Each row is a point on a tangle of strands that fork, close into loops and nearly touch. The rows are in no order.
Two points are linked if the straight distance between their rows is under 81.5. Some points are linked to none.
k827: [-14, -26, 0, 19, 23, -1, -15, -3, -6, 24, 7, -5, -6, -23, -6, -16, 23, 8, -26, 19, 2, -34, -9, 19, 12, -30, 7, -38, 27, 8, -12, 9, -24, 17, -15, -43, 24, 5, 27, -2, 12, 3, 19]
k519: [44, 2, -31, -22, -2, 11, 13, -36, -39, -39, -27, 16, 7, 16, 17, 15, 0, -9, 28, -9, 2, 18, -17, -28, 15, -3, 2, -9, -7, 20, 1, -9, -19, -45, 28, 1, 12, -33, -35, -2, 12, -35, -24]
k666: [-20, -10, 16, 4, 24, -10, -15, 9, -4, 20, 0, -11, -9, -28, -13, -14, 15, 14, -25, 11, 11, -28, -8, 10, 1, -22, 8, -30, 15, 4, 10, 17, -21, 29, -33, -41, 3, 16, 32, 7, 11, 15, 22]
k502: [6, -7, -16, 58, -12, 1, 1, 5, 10, 25, 54, 15, 19, 24, 29, -16, 19, -11, 27, -5, -13, -26, -3, 24, 14, 0, -1, 4, 34, -29, -41, 0, 11, 0, 32, 9, 12, 25, -4, -26, 20, 0, -3]
k409: [3, -8, -21, 30, -8, -13, 8, -7, -8, 2, 27, 5, 28, -2, 26, -19, 12, -10, 26, -19, 7, -8, 6, 2, 22, -21, 2, -6, 12, -13, -19, 2, 3, 2, 3, -1, 18, 17, -24, -4, 34, -4, -16]
k879: [-19, -23, 21, -37, 32, 3, -18, -16, -6, -4, -42, -40, -28, 4, -13, 16, -12, 23, -33, 36, 13, 8, -8, 4, -21, 14, 4, -3, 3, 12, 39, 3, -15, -7, -18, -12, -19, -21, 39, 9, -58, 8, 19]
k436: [28, -32, -1, -21, 31, 6, 7, -38, -50, -38, -43, -14, 9, -21, -8, 17, 3, -18, 0, 6, 24, 26, -3, -38, 21, -17, 20, -38, -8, 46, 29, 2, -40, -19, -29, -19, 27, -52, -9, 20, -2, -12, -35]
k630: [0, -16, -24, 54, -9, -2, 11, -5, -11, 16, 32, 19, 24, -2, 23, -19, 22, -13, 21, -10, 4, -15, -5, -1, 34, -31, -4, -22, 20, -6, -32, 1, -4, 9, 9, -13, 41, 11, -17, -11, 31, -7, -8]
k695: [-45, -2, 45, 3, 9, -16, -15, 27, 12, 29, 0, -3, -29, -29, -37, -17, 7, 44, -45, 21, 13, -27, -6, 24, -30, -8, -10, -3, -3, 3, -3, 23, 7, 48, -38, -43, -24, 47, 38, -13, -27, 25, 66]
k675: [18, -12, -15, 10, 3, -7, 10, -20, -32, -19, -10, 5, 24, -14, 13, 1, 4, -22, 19, -12, 28, 10, -12, -27, 29, -23, 7, -32, -2, 24, -1, 3, -24, -5, -19, -5, 44, -22, -34, 14, 25, -2, -31]
k593: [-33, -23, 44, -33, 37, -9, -21, -5, -17, -8, -48, -33, -46, -21, -24, 7, -3, 33, -50, 49, 18, -3, -12, 2, -26, 11, 15, -20, 5, 16, 32, 20, -34, 21, -49, -40, -11, -7, 44, 10, -61, 23, 45]
k398: [-33, 23, 10, -17, -42, 10, -7, 30, 37, 10, 10, -14, -20, 23, -23, -10, -22, 13, -14, -13, -18, 13, 22, 17, -25, 22, -19, 42, -17, -30, 1, -2, 55, 1, 10, 42, -42, 8, 18, 4, -41, 10, 23]
k81: [-1, 2, 15, -10, 20, -15, 11, 23, -5, 2, -3, -8, 12, -47, -17, -8, 15, -13, -3, -25, 21, 2, 12, -21, 13, -19, 23, -27, -4, 13, 34, 14, -9, 35, -56, -22, 1, 10, -12, 33, 37, 15, -26]
k513: [-25, -33, 14, 6, 37, -4, -40, -15, -23, 16, -24, -19, -33, -5, -18, -1, 11, 30, -58, 56, 7, -24, -19, 9, -15, -6, 7, -29, 26, 10, -10, 9, -34, 10, -24, -47, 9, -4, 65, -11, -38, 9, 46]
k297: [-8, -28, -7, 27, 15, 16, -36, -20, -13, 22, 17, 1, -4, 29, 5, 0, 12, 6, -33, 45, -15, -21, -15, 23, -3, -2, -9, -19, 37, -2, -39, 5, -11, -13, 12, -21, 28, -11, 55, -35, -23, -2, 15]
k353: [24, -27, -15, -5, 15, 4, 1, -46, -59, -31, -30, 3, 13, -6, -5, 23, -3, -15, -7, 25, 29, 15, -14, -34, 29, -29, 8, -45, -7, 46, 6, -3, -47, -20, -9, -23, 49, -43, -10, 3, -1, -7, -24]
k863: [-27, -3, 25, 33, 11, -5, -16, 13, 16, 44, 25, 5, -12, -20, -12, -29, 19, 29, -27, 11, 0, -45, -14, 26, -9, -10, -4, -10, 28, -14, -11, 10, 8, 32, -4, -35, 0, 37, 30, -17, 8, 11, 43]
k41: [-29, -1, 42, -53, 22, 9, 13, 24, 3, -6, -37, -26, -22, -42, -37, 14, 0, 7, -15, 11, 20, 17, 17, -20, -7, 11, 26, -17, -25, 22, 60, 6, -18, 38, -54, -14, -31, -7, 10, 42, -13, 23, 5]
k750: [-39, 20, 15, 5, -30, 0, -24, 38, 45, 38, 33, -6, -7, 19, -21, -24, -5, 29, -25, -1, -12, -11, 12, 23, -20, 18, -15, 33, 3, -28, -15, 12, 55, 20, 6, 24, -20, 35, 23, -13, -37, 22, 37]
k559: [21, 12, -13, -2, -11, 0, -3, -1, 5, -10, 17, 5, -1, 38, 21, 10, -14, -8, 17, -5, -19, 3, 0, 14, -16, 21, -10, 27, 6, -13, -19, -5, 9, -31, 29, 30, -23, 4, -7, -17, -2, -15, -5]
k50: [26, -2, -29, 11, -9, -10, 16, -17, -25, -30, -8, 12, 31, -5, 23, -4, 11, -16, 38, -31, 20, 12, -11, -34, 27, -17, 5, -14, -3, 5, 3, 1, -6, -15, 0, 12, 24, -5, -55, 12, 40, -13, -32]
k106: [13, 34, -13, -4, -36, 4, 12, 18, 38, 0, 20, 7, -6, 26, 3, 6, -29, -15, 21, -23, -31, 6, 19, 26, -24, 35, -16, 53, -19, -29, -15, -11, 35, -11, 33, 58, -36, 12, -20, -10, 3, -8, -7]
k553: [-3, 41, -8, -4, -56, 0, 11, 29, 65, 6, 23, 11, -8, 27, -10, -11, -31, -11, 16, -36, -38, 12, 24, 27, -16, 32, -14, 66, -15, -45, -25, -14, 53, 2, 30, 65, -39, 9, -20, -2, -2, 7, -1]
k976: [4, -35, -10, -4, 29, -2, -26, -30, -33, 2, -9, -10, -6, 14, -1, 16, 4, 1, -34, 48, 8, -4, -13, 4, -3, -10, 3, -29, 22, 20, -15, 3, -31, -21, 1, -30, 26, -29, 51, -17, -30, 1, 4]
k238: [49, 15, -18, -38, 9, 18, 26, -16, -18, -52, -45, 6, -5, -17, 9, 7, -2, -17, 46, -23, -1, 25, 3, -32, 13, 11, 2, 10, -38, 25, 23, -22, -7, -44, 17, 18, -13, -20, -59, 16, 23, -33, -22]
k451: [9, -20, -20, 21, 9, 7, -21, -25, -26, 6, 25, 6, 3, 43, 24, 11, 4, -5, -4, 36, -15, -10, -16, 10, 0, -2, -5, -10, 23, 2, -38, 6, -12, -32, 30, -9, 25, -20, 32, -31, -14, -9, 2]
k521: [-13, -15, 11, -23, 27, 1, -32, -14, -11, 0, -13, -25, -15, 23, -5, 16, -11, 15, -31, 36, 3, -1, -9, 10, -26, 10, -8, 0, 19, 1, 10, 0, -7, -18, 0, -9, -8, -20, 38, -6, -51, 3, 14]
k856: [-29, -26, 21, -24, 35, -10, -38, -15, -17, 6, -40, -31, -32, -3, -16, 10, -5, 32, -53, 57, 15, -2, -23, 10, -24, 8, 4, -17, 23, 8, 18, 12, -24, 2, -32, -32, -4, -15, 55, -5, -63, 14, 38]
k631: [42, 11, 8, -34, 19, 21, 25, -13, -17, -54, -51, 2, 8, -36, 2, 3, 1, -24, 39, -38, 10, 42, 10, -42, 17, 9, 17, 1, -42, 26, 38, -14, -8, -28, -8, 14, -10, -17, -58, 36, 34, -19, -33]
k589: [26, -23, -30, 14, 11, -3, 1, -47, -60, -16, -18, 18, 15, 17, 13, 32, 1, -16, -8, 29, 21, 5, -15, -42, 34, -35, -7, -41, -2, 35, -14, -1, -42, -29, 15, -20, 62, -37, 2, -20, -2, -5, -14]
k121: [-15, -7, 8, -1, 10, -1, -31, 0, 3, 22, 15, -17, -6, 28, 0, 1, -5, 9, -19, 26, -1, -13, -10, 19, -19, 13, -10, 2, 20, -10, -7, 5, 7, -10, 7, 1, -3, 5, 37, -15, -32, 4, 18]
k157: [21, 19, -26, 13, -26, -10, 13, 12, 18, -7, 28, 10, 16, 25, 27, -1, -2, -19, 44, -30, -14, -1, 18, 14, 5, 11, -4, 37, 1, -27, -24, -7, 17, -11, 30, 37, -13, 35, -32, -12, 33, -1, -19]
k514: [30, -7, -37, 18, 1, 3, -4, -43, -59, -17, -6, 29, 11, 31, 24, 35, 5, -16, -4, 32, 7, -5, -17, -40, 31, -26, -11, -35, 7, 29, -22, -3, -32, -36, 43, -9, 64, -34, 3, -35, -3, -7, -12]
k427: [37, -10, -26, -14, -3, 6, 9, -41, -48, -27, -6, 14, 6, 32, 21, 22, -7, -11, 15, 14, 0, 7, -16, -18, 8, -4, 3, -11, 7, 18, -17, -4, -23, -39, 39, -4, 17, -33, -10, -17, -5, -23, -13]
k3: [-35, 10, 22, -38, -37, 18, 22, 32, 48, -2, -16, -4, -20, 3, -31, -17, -28, 8, -3, -21, -19, 31, 28, 9, -20, 22, -12, 46, -38, -27, 25, -12, 51, 20, -5, 24, -50, -4, 1, 36, -24, 12, 20]
k824: [-31, 4, 30, -10, 21, -14, -7, 29, 5, 20, -7, -10, -6, -39, -29, -5, 14, 10, -21, 4, 15, -19, 3, 5, -11, -12, 17, -21, -3, 10, 28, 23, -13, 47, -46, -40, -13, 28, 19, 15, 13, 26, 27]
k664: [32, 23, -22, 20, -22, -3, -1, -2, 5, -2, 36, 16, 7, 50, 36, 7, -6, -13, 38, -12, -23, -8, 3, 13, -10, 22, -7, 26, 13, -21, -32, 1, 10, -26, 41, 39, -16, 12, -26, -29, 13, -18, -8]
k507: [8, 26, -24, 12, -33, -20, 28, 25, 38, -4, 20, 9, 26, 10, 18, -9, -7, -19, 40, -47, -7, 3, 28, 14, 19, 5, 3, 44, -13, -30, -12, -24, 34, 10, 22, 40, -24, 43, -38, 6, 50, 3, -22]
k384: [-27, 10, 27, -57, -17, 33, 11, 15, 35, -10, -36, -11, -39, -8, -26, -5, -34, 7, 5, -11, -24, 44, 33, -2, -22, 26, -8, 33, -47, -8, 36, -15, 30, 4, 3, 23, -47, -22, 2, 37, -39, 7, 17]
k364: [5, -9, 0, -16, 18, -6, 4, -5, -11, -8, -7, -17, 10, -11, 5, 2, -1, -8, 7, -8, 19, 0, 11, -3, 12, -5, 10, -12, 3, 12, 24, 5, -9, -6, -20, -8, -5, -7, -1, 24, 12, -2, -17]
k558: [33, 15, -15, -3, -8, 1, 34, 2, 3, -48, -25, 9, 26, -31, 13, -5, 0, -17, 51, -53, 15, 26, 8, -36, 25, 1, 11, 7, -27, 4, 20, -9, 17, -12, -9, 32, -4, 9, -74, 27, 53, -15, -36]
k945: [-6, 21, -13, 19, -33, -33, 26, 41, 54, 23, 40, 12, 29, 7, 7, -21, -2, -9, 25, -42, -7, 3, 28, 28, 14, 7, 1, 50, -11, -40, -16, -20, 38, 33, 18, 29, -19, 58, -25, 5, 48, 23, -17]
k717: [-20, 11, 4, -6, -2, -8, -6, 15, 25, 16, 18, -15, 4, 11, 2, 0, -9, -1, -1, -5, 5, -11, 14, 14, -6, 10, -4, 18, 1, -15, 6, -2, 16, 3, 3, 13, -16, 22, 9, 10, -5, 9, 11]
k907: [-11, -16, -10, 53, 2, -8, 9, 0, -1, 29, 34, 11, 20, -31, 4, -30, 29, -3, 3, -3, 4, -27, -7, 18, 26, -33, 1, -28, 26, -6, -21, 3, -6, 22, -10, -34, 39, 11, -4, -13, 35, -1, -5]
k585: [11, 9, -21, 37, -20, -10, 8, 12, 19, 12, 44, 10, 24, 17, 25, -12, 10, -13, 36, -26, -9, -13, 10, 18, 11, 1, -3, 25, 13, -37, -29, -4, 20, 3, 27, 23, -5, 43, -26, -17, 30, 2, -10]
k740: [-22, 6, 11, 8, 6, -5, -30, 12, 15, 40, 25, -11, -9, 11, -2, -10, 8, 18, -22, 15, 3, -22, -8, 24, -10, 9, -12, 4, 19, -16, -13, 10, 24, 6, 4, 4, -5, 28, 35, -16, -26, 10, 35]
k213: [-31, -14, 36, -35, 31, -10, -19, 13, -5, 0, -35, -23, -27, -28, -29, 3, 4, 24, -37, 26, 16, -8, -9, 3, -23, 1, 15, -24, 1, 19, 32, 22, -28, 38, -50, -32, -23, 8, 32, 16, -30, 23, 38]
k793: [-37, 10, 25, 18, 0, -9, -21, 23, 30, 38, 26, -3, -10, -4, -19, -20, 10, 33, -28, 9, 1, -30, 2, 28, -16, 2, -6, 9, 11, -15, -12, 12, 25, 29, -10, -14, -11, 41, 32, -11, -21, 18, 49]
k126: [-16, -4, 5, 42, 3, -6, -2, 17, 20, 41, 37, 3, 3, -9, 4, -23, 23, 14, -8, 0, 0, -38, -8, 31, 3, -9, 0, -3, 27, -22, -19, 1, 10, 18, 4, -24, 8, 38, 22, -15, 14, 1, 21]
k839: [-24, 3, 27, -44, -4, 7, 19, 26, 29, -2, -22, -20, -13, -20, -19, 11, -13, 2, -2, -7, 6, 15, 27, -5, -1, 14, 9, 16, -31, 5, 48, -2, 9, 23, -18, 10, -36, -5, -4, 43, -4, 16, 4]
k139: [-17, -25, 3, 19, 27, 6, -42, -10, -17, 23, -3, -9, -22, 10, -3, -6, 12, 25, -51, 54, -5, -28, -25, 24, -12, -5, -6, -28, 40, 1, -25, 5, -20, 0, -2, -34, 20, -10, 66, -28, -33, 3, 39]
k701: [57, 17, -22, -7, -15, 13, -12, -24, -18, -26, -1, 36, -11, 60, 38, 37, -13, 3, 6, 25, -38, 11, -36, -9, -28, 28, -9, 8, 7, 14, -43, 8, -10, -42, 70, 8, -2, -38, -5, -55, -28, -33, -24]
k697: [-44, 27, 21, -8, -40, 4, -10, 34, 38, 22, 20, -5, -12, 22, -27, -22, -6, 30, -28, -6, -13, 5, 21, 21, -18, 23, -22, 37, -12, -33, -7, 10, 69, 14, -7, 22, -32, 21, 29, -10, -56, 22, 36]
k893: [16, 11, 11, -52, 3, 19, 18, 1, 20, -25, -35, -12, -21, -16, -3, 12, -24, -17, 32, -14, -11, 37, 27, -11, -5, 18, -2, 32, -48, 5, 36, -28, -3, -20, 10, 25, -33, -14, -24, 30, 3, -14, -13]
k220: [-27, -4, 30, -38, 13, -3, 4, 16, 10, 0, -24, -26, -14, -28, -23, 14, -3, 3, -14, 5, 17, 4, 15, -3, -7, 6, 17, -9, -14, 14, 56, 11, -10, 28, -37, -13, -21, -6, 12, 34, -10, 19, 10]
k491: [-15, 6, 20, -43, -1, 20, 0, 5, 21, -12, -31, -20, -31, 6, -16, 12, -25, 11, -8, 10, -13, 26, 17, 0, -27, 22, -11, 31, -28, 0, 32, -17, 16, -15, 3, 27, -36, -17, 9, 18, -40, -1, 13]
k861: [36, -5, -34, 5, -9, 6, 5, -40, -57, -22, 0, 27, 3, 48, 24, 36, -3, -9, -1, 29, -6, 0, -20, -30, 15, -12, -2, -21, 7, 25, -26, 2, -32, -41, 56, -8, 41, -39, 6, -38, -8, -17, -15]
k112: [-20, 27, 9, -31, -40, 19, 10, 25, 52, 3, -4, -5, -22, 15, -15, -6, -30, 2, 3, -22, -24, 23, 27, 18, -24, 35, -14, 50, -26, -31, 11, -15, 50, -1, 15, 45, -44, -8, -3, 18, -23, 5, 11]
k98: [43, 11, -31, -4, -11, -2, 26, -13, -13, -47, -29, 23, 29, -19, 17, -5, 9, -14, 53, -48, 13, 21, -12, -45, 32, -6, 6, -1, -16, 10, 17, -9, -1, -16, -2, 27, 21, -8, -76, 23, 53, -18, -36]
k408: [-9, -22, -10, 19, 20, -3, -11, -15, -17, 14, 13, -2, 8, -6, 7, -10, 12, -2, -5, 14, 5, -21, -3, 5, 12, -24, 3, -33, 17, 12, -14, 8, -23, 7, -15, -29, 34, -6, 19, 1, 12, 0, 4]
k574: [-26, 13, 31, -18, 19, -20, 10, 38, 2, 9, -7, -8, 9, -50, -38, -4, 11, 2, -16, -13, 17, 2, 11, -17, -1, -8, 29, -20, -6, 9, 44, 11, -10, 56, -65, -34, -17, 23, 5, 29, 34, 26, 0]
k577: [11, 7, -11, -2, -4, -15, 22, 11, 9, -24, -4, -2, 26, -19, 15, -2, 0, -18, 37, -39, 14, 10, 18, -14, 22, 0, 9, 8, -15, -6, 16, -8, 7, 0, -14, 18, -9, 15, -45, 27, 43, -2, -31]
k248: [28, -19, -6, -25, 18, 11, 15, -29, -37, -40, -37, -10, 16, -23, -1, 8, 1, -15, 18, -3, 24, 24, -4, -34, 19, -6, 5, -28, -16, 37, 29, -2, -28, -23, -24, -4, 12, -41, -30, 23, 9, -15, -40]
k148: [-4, -10, 8, 6, 22, -14, 1, 7, -14, 4, -2, -8, 19, -42, -5, -10, 12, -13, -2, -17, 20, -4, -4, -14, 17, -29, 17, -33, 7, 12, 16, 13, -15, 28, -45, -30, 19, 3, -4, 22, 32, 8, -20]
k452: [8, 14, 12, -39, 12, 20, -4, -8, 10, -10, -16, -8, -25, 16, -1, 23, -28, 9, -4, 8, -13, 25, 5, 9, -34, 27, -14, 31, -13, -3, 16, -16, 14, -33, 23, 27, -29, -21, 14, -5, -48, -15, 3]
k212: [-3, 1, 20, -44, 9, 15, 8, 5, 18, -16, -34, -26, -18, -22, -12, 15, -22, -10, 13, -7, 0, 26, 23, -12, -3, 12, 7, 14, -34, 12, 47, -17, -1, -7, -8, 18, -38, -13, -10, 37, 0, 0, -13]
k881: [11, 7, -21, 7, -5, -14, 16, -1, 2, -9, 15, -2, 23, -1, 19, -6, 2, -14, 30, -26, 10, 1, 12, 0, 15, -6, 4, 8, -1, -7, -5, -3, 3, -5, 2, 13, 2, 19, -29, 10, 32, -6, -25]
k429: [-8, -12, -5, 66, 9, -14, 16, -3, -15, 21, 15, 28, 26, -54, -10, -23, 30, -7, -4, -9, 19, -17, -20, -14, 28, -53, 5, -43, 11, 13, -15, -4, -29, 41, -34, -36, 68, 3, -20, -1, 44, 0, -20]
k412: [41, 11, -8, -12, -3, 13, -8, -17, -10, -20, -2, 15, -9, 55, 29, 28, -17, 8, 3, 26, -32, 13, -24, 4, -33, 32, -19, 21, -1, 9, -29, 1, -4, -40, 53, 16, -21, -27, 0, -46, -40, -32, -18]
k153: [47, 12, -23, -23, -3, 7, 27, -24, -24, -44, -26, 12, 7, -1, 18, 6, -2, -12, 40, -23, 1, 17, -4, -29, 17, 3, 1, 1, -17, 22, 9, -14, -4, -40, 24, 13, -4, -20, -51, 7, 21, -40, -25]
k233: [59, 16, -32, 10, -23, 8, -16, -21, -22, -18, 12, 49, -5, 72, 46, 41, -2, 7, 0, 27, -44, -4, -41, -18, -13, 19, -7, 0, 10, 13, -55, 13, -12, -33, 89, 5, 14, -36, -1, -60, -19, -21, -30]
k437: [0, -11, -10, 58, 4, -10, 20, -10, -21, 11, 4, 31, 31, -47, -4, -14, 31, -22, 14, -16, 27, -1, -24, -31, 27, -48, 1, -51, 7, 15, -16, -3, -29, 30, -35, -18, 81, -4, -42, 10, 45, 6, -29]
k2: [-6, -18, -8, 22, 20, -8, -1, -8, -21, 6, 11, 1, 16, -28, 3, -11, 18, -12, 0, -6, 14, -9, -6, -11, 23, -34, 9, -38, 11, 14, 4, 14, -20, 14, -28, -31, 36, -7, -1, 14, 23, 4, -20]
k651: [-16, 27, 1, 27, -35, -21, 6, 39, 61, 39, 48, 7, 18, 10, 0, -31, -1, 0, 9, -35, -15, -8, 25, 31, 4, 11, -4, 50, 1, -46, -15, -13, 48, 29, 22, 24, -13, 54, -8, -7, 26, 21, 4]
k846: [-13, -11, -1, 51, 12, -11, 18, 6, -8, 31, 20, 19, 17, -55, -17, -26, 34, 0, -15, -11, 2, -28, -14, 1, 24, -42, 10, -37, 23, 0, -7, 8, -18, 41, -35, -49, 36, 10, -2, -3, 46, 0, -6]
k931: [12, -11, -14, 36, 6, -7, 11, -25, -36, -11, -8, 23, 35, -27, 0, -5, 23, -32, 15, -11, 32, 9, -19, -48, 27, -40, 3, -51, -4, 24, -9, -1, -34, 10, -33, -5, 78, -19, -44, 19, 40, 7, -29]
k277: [-4, -10, -6, 42, 0, 3, -8, 3, 12, 34, 43, 1, 11, 11, 18, -15, 16, 4, -1, 7, -8, -28, -2, 25, 6, -6, -6, -3, 33, -23, -28, 1, 8, -2, 13, -12, 11, 24, 19, -20, 8, 3, 10]
k261: [-19, 32, 3, -20, -66, 7, 12, 35, 67, 5, 11, 11, -11, 16, -22, -22, -32, 0, 3, -40, -37, 23, 30, 30, -21, 32, -16, 67, -25, -50, -7, -13, 66, 11, 14, 57, -54, 3, -13, 11, -11, 8, 9]
k751: [-43, -12, 54, -49, 28, -1, 2, 12, -6, -9, -54, -33, -35, -38, -40, 17, -1, 17, -33, 25, 18, 14, 10, -10, -20, 12, 24, -17, -20, 22, 56, 17, -25, 39, -61, -26, -32, -7, 25, 32, -40, 27, 30]
k570: [-22, 28, 10, 26, -26, -1, -21, 31, 47, 35, 44, -5, -2, 27, -2, -19, -8, 15, -8, -11, -18, -9, 10, 30, -12, 16, -22, 33, 3, -41, -24, 1, 48, 7, 15, 33, -17, 42, 19, -18, -23, 15, 29]
k292: [31, -7, -23, 17, -9, 14, -14, -25, -28, -9, 25, 19, 2, 61, 30, 26, -4, -8, 2, 26, -19, 1, -19, 0, -13, 8, -4, -1, 22, 2, -42, 7, -17, -42, 47, -3, 12, -21, 12, -39, -16, -18, -9]
k345: [-18, 29, -4, 15, -37, -5, -6, 29, 51, 27, 40, 1, 6, 29, 1, -13, -13, -1, 3, -23, -18, -8, 20, 27, -13, 18, -13, 48, -5, -38, -14, -8, 45, 12, 24, 43, -19, 41, 2, -6, -3, 14, 10]
k281: [37, -10, 11, -34, 28, 20, 23, -27, -30, -47, -45, -12, 9, -31, 1, 6, 0, -17, 25, -15, 17, 40, 3, -37, 20, 0, 17, -16, -27, 37, 43, -7, -23, -26, -17, 3, -7, -34, -36, 32, 16, -20, -37]
k313: [8, 31, -5, 2, -23, -1, -8, 14, 25, -2, 20, -2, 2, 31, 7, 7, -21, -6, 10, -9, -18, -2, 10, 24, -21, 29, -13, 41, -7, -22, -15, -7, 22, -19, 24, 43, -26, 8, -2, -16, -8, -8, 1]
k19: [21, 2, 0, -24, 11, 13, -7, -20, -9, -13, -5, -4, -18, 31, 14, 29, -20, -2, -1, 17, -14, 16, -10, 12, -31, 24, -12, 25, 4, 6, -3, -7, -6, -42, 29, 17, -19, -23, 11, -19, -36, -26, -9]
k178: [-27, -29, 8, 65, 3, 3, 2, 0, -15, 40, 19, 11, -15, -38, -24, -10, 29, 37, -53, 22, -2, -69, -27, 31, -1, -29, 0, -39, 40, 7, -25, 4, -16, 37, -13, -56, 27, 6, 51, -27, 18, -5, 42]

A fork is a point with three links, a tip a point with one. Leave the first point through the second and follow the links. Name the first fork or tip that comes.
k585, k502 | k856
k121, k740 | k157
k491, k452 | k233
k651, k345 | k112
k213, k751 | k893
k856, k513 | k292

How many points has the smallest loop of links through each point below? Write - if it is on no loop.
k907 | 13
k281 | 12
k827 | 8
k570 | 16
k879 | -

Name the points in between on the shortest way along the links from the first point to the second, in order.
k19, k157 | k452, k491, k384, k3, k112, k261, k553, k106, k313, k559, k664
k839, k502 | k220, k41, k751, k213, k593, k856, k879, k521, k121, k740, k793, k863, k126, k277
k846, k50 | k429, k437, k931, k675
k353, k238 | k436, k248, k281, k631
k558, k846 | k577, k881, k409, k630, k907
